Each scene shows the same named points in several views. A view is turned or mirrored, and shifted as a whole, has a little noise and may leave points out.
(in the rows, 128 means zero)

Scene 1
View 1
q462: [136 134 121 137 129 121 172 136 119 137 123  64 149 133 156 168 110 177
 144 130 193 149 122 122 128  95 153 119 135 145  99 128  95 115 116 132
 151 141]
q990: [131 131 188 113  96 131 113 150 120 114 112 145 131 112  80 131 125 142
 124 143 177 173  96 128 142  86 168 123 148 113 139 141 134 112 147 130
 134 153]
q618: [ 91 114  97  40 118 137  76 145  21 104 108 156 174 209  70 128 183 151
  75 182 157  85 158 195 157  71 101 160 180 143 148 171 193  90 118 142
 173 159]
q336: [152 156 220 158  81 166 134 101 161 138 109 120 147  66  88 115 114 127
 143  85 164 182 106 113 150  87 195 107 128  95 145 161  77 127 141  99
  61 159]
q602: [105  96  90  94 128 127  89 150  48 125 141 108 159 182  89 144 167 149
 102 152 149 127 151 174 165 110  69 169 151 129 117 177 163 102 111 149
 172 147]
q599: [122 134 160  92 102 166 102 138  72 128 102 115 147 175  82 146 147 145
 111 159 179 151 106 165 144  86 156 122 146 126 127 164 137 101 108 138
 143 150]
q58: [126  86  62 133 137  94 110 144 102 116 171  88 155 124 112 148 132 165
 113 144 159 166 150 119 153 123  93 161 156 146 104 172 136 125 121 156
 176 156]
q892: [135 134  71 130 126 128 134 103 121 120 139  83 194 130 126 138 136 180
 137  97 135 141 151 125 129  86 120 148 143 154 144 175  95 121 118 134
 143 158]
q227: [134 109 128 126  93 116  64 116 143  90 154 174 170  67  36  86 144 136
 112 102 105 185 137 110 158  94 119 168 161 114 182 198 139 130 167 132
 119 177]
q987: [109 141 142  74 124 134 145 163  62 125  90 114 146 197 125 162 142 172
 122 166 191 110 115 167 128  71 140 126 148 142 123 119 147  89 121 139
 176 135]
q770: [112 108 140 103 127 112 132 169  74 129 125 107 126 152 120 157 135 152
 109 172 202 136 126 148 156 104 124 139 154 127  93 127 153 105 124 139
 167 144]
q759: [145 133 107 144 120 133 134 122 132 127 138  74 164 127 119 153 119 174
 149 107 153 179 114 116 125  99 139 131 130 144 128 164  90 122 118 142
 148 149]
q249: [144 127 154 142  97 139  98 128 143 113 137 122 153  99  70 126 126 150
 143 105 136 204 101 112 137 100 143 139 133 117 152 177 107 122 143 139
 130 157]
q762: [118 128 130  87 100 166  70 120  72 117 114 136 176 170  55 121 167 143
 107 135 134 144 129 169 149  83 124 148 151 127 160 196 144 104 115 138
 137 160]
q381: [137 136 135 136  97 170  88  98 119 127 130 112 184 127  64 113 155 146
 142  74 103 172 129 144 149  94 112 152 126 114 169 208 100 116 123 127
 107 159]
q388: [124 148 102  98 124 131 135 134 100 112 110 107 179 171 120 148 140 187
 146 116 141 131 123 143 114  69 124 143 137 152 158 149 116 100 130 142
 171 143]
q968: [125 135 185  80  84 159  73 142  93 102  97 168 144 144  41 122 143 134
  98 172 174 172  89 148 139  71 188 117 162 124 157 169 156 106 137 139
 139 163]
q787: [108 104  53  98 135 108 105 133  70 112 149 112 183 165 103 133 162 170
 110 128 127 114 170 156 154  97  64 181 158 147 138 176 151 106 123 146
 174 154]
q624: [111  84 144 129 134  82 148 185  82 138 148  97 105 119 136 161 124 144
 108 168 215 141 140 136 177 129 101 148 153 111  60 112 154 112 132 135
 160 140]
View 2
q987: [ 98 152 109 112 133 161 139 114 151 129 128 121 129 105  77 132 199 159
 119 154 112 152  95 190 148 167  64  86 153 161 145  85 144 163 137  92
 135 121]
q770: [106 155 115 112 112 145 105 120 136 123 146 103 115 133 104 164 166 177
 129 157 114 149  90 159 129 152  87 132 132 144 126 101 132 160 138  90
 146 110]
q336: [118 148 134 179 146 101 179 151 183  99 127 167 171 127 159  69 244 184
 137 139 167 141 140  70  87  95 163 165 130 124 120 200 111 105 156 172
 144 125]
q227: [ 85 118 194 174 137 139 165 151 198  71 104 138 127 145 140 129 113 159
  97 111 139 151 149  69 152  87 220 139 126  72 107 158 123 156 156  89
 109 107]
q388: [108 118 127 150 160 159 163 108 165 126 101 125 132 142  88 128 179 145
 104 149 116 126 131 173 174 157 107  69 150 120 128 115 147 149 136 125
 104 122]
q462: [151 125  83 145 147 125 129 104 139 149 133 112 119 172 111 136 211 172
 139 171 120 119 129 159 120 163  88 123 137 138 113 138 133 133 140 161
 125 115]
q618: [ 45 148 179 102 144 176 141 111 168  79 126 136 131  66  86 178 110 141
 101 101 103 150  98 188 184 149  92 102 141 126 167  28 167 170 125  28
 114 111]
q990: [107 153 126 142 116 145 148 148 172 102 135 128 133 121 118  99 202 181
 123 145 134 174 115 108 113 111 144 132 141 134 123 150 121 159 154  92
 143 114]
q759: [146 115 111 169 158 141 143 108 148 126 128 110 133 177 126 127 192 172
 120 160 118 109 144 136 142 135 127 114 138 103 106 157 138 129 132 148
  97 118]
q381: [ 87 131 184 185 165 142 167 126 167  80 112 148 179 131 146 121 168 162
  96 125 137 100 136 108 171 104 159 116 130  77 123 160 142 106 122 136
  92 129]
q599: [ 98 162 134 134 139 163 141 122 152  94 154 131 156  91 118 116 202 178
 119 133 116 143 106 150 135 122  98 120 145 131 147 107 152 138 125  77
 118 122]
q249: [120 130 145 177 136 147 152 140 168  96 127 121 146 155 137 102 185 179
 107 147 131 136 137  91 137  97 171 122 136  93 105 182 127 139 143 118
 108 117]
q762: [ 73 146 179 148 153 168 155 123 170  73 133 141 162  88 123 130 153 161
 100 111 121 131 118 140 168 113 130 110 139 101 148  99 159 138 122  69
  99 122]
q624: [117 158 109 109  92 126  76 123 118 134 152  87 103 167 117 193 151 190
 138 171 117 142  81 143 114 155  91 164 116 140 105 120 117 158 143 109
 163 105]
q968: [ 93 159 145 136 129 172 162 148 185  74 153 137 143  76 119  83 198 179
 115 116 125 186 121 115 119  92 145 124 154 129 148 114 145 168 145  37
 121 113]
q602: [ 72 146 168 124 132 165 110 108 133  96 134 106 136 123 111 196 110 161
 100 134 103 114  92 168 186 144  98 114 126 102 134  80 154 146 116  72
 110 116]
q58: [129 116 135 144 137 145 102 103 135 118 135  84  97 187 125 191 109 170
 118 151  99 113 128 142 156 144 130 135 121  90  99 115 143 151 131 100
 102 101]
View 3
q990: [ 63 111 121 136 114 138 147 150 160 148 105 107 145 145 140 115 131 130
 122 111 124 165 181 107 220  90 153 102 148 134 141  99  97 152 142 138
 111 137]
q462: [109 107  79 155 128 138  93  87 117 154  79 116  98 130 174 127 106 109
 127 143  81 128 142 134 197 121 135 103  91 140 149 130 134 128 125 113
  81 135]
q388: [ 91  88 113 170  82 138 125  79 116 108  97 112 127 126 159 113 137 103
 107 124 133 133 179 142 129 117 123 110 121 130 150 117 156 110 111 137
 111 138]
q787: [172  96 135 165 110 126 123  76 125  84 125 119 126  98 150 115 173 129
 129 113 170 159 133 171 106  83 110  92 147 141 129  93 168  91  85 162
 123 142]
q381: [ 70  82 103 135 137 131 139 119 166 130 103 123 162 137 118 144 129 184
 132 117 109 171 203 111 105  93 106  73 194 113 141  90 190 109 111 145
 100 128]
q602: [157 119 137 163 121 122 142  80 159  72 114 114 136  74 166 116 196 142
 128 108 157 169 120 149 119  83 116  87 131 134 127  86 121 110  96 166
 121 137]
q770: [136 134 124 156 123 133 129 102 147 118 103 106 119  98 182 107 163 112
 125 120 131 160 120 134 205  99 144 103  97 143 140 101  82 143 120 141
 106 139]
q58: [164 106 108 149 140 114  98  96 121 109  90 130  98 115 142 135 158 138
 151 110 142 138 108 172 171  56 122  79 143 148 106 111 147 106 101 141
 109 139]
q762: [ 81  99 130 152  96 125 164 111 184  94 130 118 171  91 147 129 162 156
 108 110 140 181 179 124 114  87 110  95 161 127 124  86 128 107 128 166
 131 140]
q892: [121  78  92 156 118 131 101  85 115 134 108 128 116 132 142 137 107 132
 125 135 112 139 165 153 127 102 107  94 146 136 133 119 195  89 109 133
 101 138]
q227: [ 97  77 134 119 127 123 143 173 153 142 133 125 156 168  82 130 133 172
 142  90 167 179 195 136 166  43 132  79 238 134 116  80 175 115 117 161
 132 139]
q336: [ 36  91  83 111 153 150 133 166 176 213 109 114 158 175 125 140  64 170
 130 138  61 182 217  70 211 115 141  87 178 120 163  96 146 148 148 122
  82 128]
q987: [100 122 127 175  76 144 144  77 142 102 107  96 132  92 199  96 156  85
  93 128 130 151 152 129 168 130 137 123  76 135 155 111  85 134 127 143
 114 142]
q618: [144 116 167 174  68 127 177  85 177  58 168 106 164  52 180 102 193 114
  88 109 188 193 144 154 110  93 115 118 127 145 120  79  96  97 120 189
 156 152]
q968: [ 39 108 136 142  78 125 179 154 188 119 132 115 173 114 143 120 147 132
  96 102 144 179 194 113 192  76 140 113 157 137 113  96  77 132 166 159
 141 146]
q599: [ 67 117 115 154 104 130 156 108 183 109 109 113 156  88 174 125 151 137
 105 121 112 172 164 111 163 104 126 104 116 128 132 101  89 128 145 147
 115 140]
View 4
q787: [ 86 182 155  92 101 136 106 148 109 151  60 126 119 102 164 139 136  97
  81 141 124 110 135 119 140 116 163  66 105  97 160  83 144 104  88 146
 194 134]
q618: [103 179 141 142 132 123  91 187 103  79  69 123  97 127 122 135 131 101
  52  77 165  93 120 121 149 104 129  85  75 168 161  99 133  79  57 138
 192 137]
q336: [210 103 150 194 111 166 211  83 131 188 117 194 225 191 145 174 211 184
 171 159  94 119 133 124  91 148 211 113 127 151 130 140  92 118 181 107
 145 111]
q227: [162 157 138 164 122 156 161 129 159 142 104 203 168 153 224 159 163 138
 132 184  93  97 159 135 159  82 212  43  67 131 175  95 141  81 156 110
 151 121]
q58: [ 89 179 167 113 100 178 130 147 138 158  86 120 140  74 167 139 168 103
 104 180 130 125 150 108 125 139 177  88 137  63 157  87 146 113 123 111
 162 113]
q462: [139 147 173 125 106 172 155 111  96 199 104 110 193 110 108 146 181 126
 121 151 138 158 117  82  87 176 152 130 175  82 136 122 109 133 147 107
 167 116]
q388: [152 147 156 107  97 135 123 127  82 174  87 130 157 134 124 137 130  96
 116 123 123 143 106  96 131 124 135  91 127 117 162 117 127 114 135 136
 192 131]
q762: [149 135 143 155  95 137 127 154 123 109  81 158 120 147 134 142 147 113
 122 114 120  92 130 136 142 105 167  90  88 163 158 120 130  90 112 137
 177 123]
q987: [145 162 153 139 131 148 124 149  81 133 104 104 160 124  82 141 141 110
  92  88 168 151  96  89 115 143 112 124 146 131 156 118  95 115  93 117
 172 127]
q602: [ 87 174 148 119 100 151 110 163 124 111  68 122 106  97 133 140 140 103
  96 122 136 102 131 135 131 119 164  91 118 110 159  89 122 107  61 139
 175 122]
q892: [131 141 172  98  83 143 135 112  97 209  73 138 163 129 159 140 162 108
 115 164 102 127 129  99 118 142 170  85 124  96 141 115 150 118 161 137
 198 130]
q381: [164 115 146 137  68 142 155 111 125 165  73 185 145 162 162 154 158 127
 165 153  73  98 135 149 129 108 204  77  99 135 150 121 128 110 145 149
 178 119]
q249: [182 131 148 160  98 172 170 118 141 158 115 177 180 138 165 155 165 128
 168 174  98 127 139 121 133 114 193  89 123 112 166 118 119 108 169 107
 146 107]
q968: [194 135 139 209 136 160 151 165 136  82 127 163 155 155 123 147 162 128
 126 111 152 113 125 113 144 106 150 111  94 179 167 134 116  80 144  93
 144 112]
q770: [115 179 152 149 135 174 139 150 119 127 106 110 162  99 109 150 167 129
  95 125 166 136 125 102 106 151 150 122 153 105 152  99  95 117  83 103
 148 114]
q624: [ 89 194 155 145 142 196 156 142 140 138 109 107 178  75 124 157 187 145
  96 154 164 138 137 108  91 164 175 122 176  71 147  82  83 129  69  94
 129 106]
q759: [153 132 169 123  80 168 154 112 114 193  98 137 174 116 140 143 168 111
 149 170 109 143 129 100 111 147 171 106 152  85 149 123 131 125 170 116
 170 112]
View 5
q388: [126 111 152 158  75 105 133 105 148 160  73 126 167 142 132 104 145 152
 151 144 133 121 139  90 139 120 163 144 112 119 137 125  92 160  81 141
 152 117]
q599: [117 110 109 175  91 105 127  95 122 133 117 141 127 161 114 104 110 167
 152 142 106 126 107  94  88 156 145 101 117 128 142 113 127 181 138 149
 115 114]
q58: [157 157 177 135 106 113  56 107 123 134  73 138 167 141 148 169 139 112
 162 131 121 103 132 110 111 121 148 122 112  64  73 106 107 142 123 132
 131 146]
q759: [160 132 170 148  97 138 104  93 167 133 107 166 161 145 132 105 133 149
 151 145 139 124 154  98 144 112 161 121  97  89  94 145 113 142 135 117
 158  99]
q462: [162 130 150 136  94 172 114 125 167 132  84 133 165 151 113  95 129 151
 181 176 146 132 139 109 121 112 147  96 109  83 105 170 120 127 119 137
 146 101]
q618: [ 92 108  96 175  82  51 117 123  68 171  61  97 127 154 131 160 135 134
 151 112  84 110  87  95  65 171 150 144 129 139 156  39 103 197  70 175
 107 177]
q987: [107 108 119 163  75 115 140 123 126 145  58  90 159 157 112  96 125 157
 179 171 122 122 103  97  88 147 134 102 134 125 161 138 107 168  89 170
 111 121]
q624: [152 147 137 122 107 143  49 135 133 109  88  95 156 136 131 157 118 131
 202 177 138  92  90 122  74 130 118  78 133  66  99 147 141 140 136 143
  75 126]
q336: [167  95  96 134 136 143  96  87 202 125 221 175  94 123 111  65 134 204
 146 141 156 125 137  94 145 122 182 101  78 123 125 143 187 137 163  75
 142  46]
q249: [144 122 153 145 121  88  79  59 167 129 163 164 139 128 141 104 142 164
 132 122 138 102 144  89 147 130 170 118  99 107 108 126 142 152 156  89
 132  83]
q227: [138 123 137 131 149  38  42  59 144 147 179 152 119 109 156 136 174 148
 116  80 126  84 138  88 147 143 193 148  92 113 105  60 156 150 128  68
 133 110]
q602: [127 128 138 164  71  88  85 119  98 148  73 126 143 141 154 185 111 128
 154 129 110 100  98 104  88 132 138 146 125 103 118  76  98 192 111 161
 102 163]
q968: [ 92 110  98 171 130  54 114  59 119 132 148 130 119 158 108  76 141 171
 136 117  99 114 108  84  89 191 158  84 120 143 153  98 153 172 142 122
 111 100]
q762: [117 106 113 176  96  64 111  88 111 156 127 152 117 145 137 137 128 157
 126 101 100 115 115  86 108 151 167 146 106 135 137  62 119 192 118 135
 129 133]
q787: [139 130 152 149  80  87  83 124 109 165  60 125 152 130 161 184 141 119
 151 119 117 102 120 102 117 117 160 170 112  96 110  68  90 171  78 147
 133 168]
q990: [122 115 117 145 127  92  90  79 154 122 150 120 134 136 117  83 144 169
 155 143 132 105 117  93 110 158 156  83 118 120 138 134 157 149 140 107
 105  84]
q381: [150 101 137 166  86  94 103  80 158 150 164 190 116 124 153 138 120 171
 115 107 132 112 139  87 153 108 179 171  85 123 119  90 120 185 140 106
 146 104]
q892: [163 123 159 144  91 133 108 115 156 160  91 162 150 138 137 128 148 142
 147 127 134 129 156 101 150  99 178 155  88  95  96 107 104 142  94 122
 179 124]
View 6
q624: [110 115 147  99 152  58 172  73 117 152 126 123 165 162  69 129 167 190
 105 118 125 120 144 174 125  87 110 164 133 149 116 106 128 149 136 147
  78 112]
q58: [192 137 118  97 174  81 136 120 102 121 129 150 142 144 124 146 154 156
  94 120 140 109 154 168 116 113 101 149 161 167 134  93 103 164 141 148
  85 100]
q787: [218 169  83 109 169  78 134  93 100 100 142 158 137 130 149 134 122 148
  69 117 153 124 182 129 135 154 103 139 187 146 132 103 126 123 169 126
 101 101]
q336: [ 81 130 187 136 104 188  84 198 145 181  87  91 160 157 133 129 167 126
 114  43 180 106  76  85  87  54 101 103 111 105 190  94 108  84 139 160
 112 128]
q249: [160 140 164 127 160 163  93 185 124 156 107 102 156 162 132 149 171 150
 102  84 169  97 117 104 113  90  94 118 168 118 171  86  85 124 130 155
 123 108]
q762: [179 174 131 149 150 122  98 128 138 119 162 126 172 142 135 142 126 130
  49 101 134 106 152  86 125 125  84  93 196 140 158 101 132  78 148 112
 150 111]
q990: [110 145 162 148 145 127 102 136 159 155 107  91 177 156  92 155 181 176
  86 106 149  99 104 106 118  90  98 102 154 123 160 100 105  97 136 151
 123 105]
q602: [193 160 111 119 168  73 145  80 107 112 172 144 163 147 119 130 121 152
  59 120 123 119 187 128 140 136  93 138 197 151 126 107 140 115 152 109
 123 113]
q388: [169 164  80 134 136 123 123 112 127 127 145 112 121 118 143 155 172 162
  78 107 157 115 139 111 160 157  86 109 150 103 167 117  91 121 172 126
 107 125]
q599: [126 153 139 153 131 114 119 110 153 141 175 107 171 143 103 147 161 148
  59 105 110 106 132 110 136 111  76  96 157 136 159 112 124  96 141 111
 142 130]
q770: [119 138 127 126 145  70 151  74 137 140 145 115 162 146  82 143 170 183
  81 124 118 115 140 150 138 111  96 131 142 141 134 115 125 126 146 131
 101 116]
q968: [126 168 163 178 150 122  78 131 186 136 140  96 198 150  93 167 170 160
  50 122 125  89 112  87 115  98  81  67 183 146 165  97 114  73 128 131
 159  96]
q227: [200 166 164 128 184 142  62 186 129 122  66 133 177 163 149 147 129 142
  86  96 196  97 134  82  79  95 118 113 207 146 156  68 109  91 136 171
 122  64]
q759: [160 133 119 111 138 146 123 161 108 150 135 116 119 138 143 149 182 142
 107  86 153 106 119 141 131 112  84 129 130 121 173 103  76 159 146 142
  97 133]
q462: [114 125 110 110 116 117 148 118 123 157 139 110 114 125 118 146 196 159
 111  93 141 116 110 159 140 111  87 133  92 119 164 119  88 157 155 141
  75 144]
q618: [182 194  89 160 157  49 119  48 155  86 175 147 178 125 113 146 114 155
  20 146 113 117 182  99 142 158  95  91 204 164 129 112 160  64 167 102
 141  94]
q381: [187 158 144 124 145 172  94 183 103 141 133 123 149 155 172 124 125 110
  83  60 172 111 144  78 113 107  91 118 180 113 174  91 112  94 150 130
 134 124]
q987: [114 159  91 152 124  84 145  59 155 133 168 100 148 121  94 156 179 184
  63 128 121 117 138 122 167 146  84 102 140 114 151 130 117 106 167 111
 116 130]
q892: [187 154  90 109 134 131 117 148 104 125 128 141 107 116 171 141 155 125
  95  86 168 117 135 130 127 134  95 126 132 129 171 103  95 140 167 139
  86 126]

Which points are out of place in each view (at most two, in the order of its rows)? Write none if all are in place.
view 1 -> q624
view 2 -> none
view 3 -> q968
view 4 -> q388
view 5 -> q762, q381
view 6 -> q58
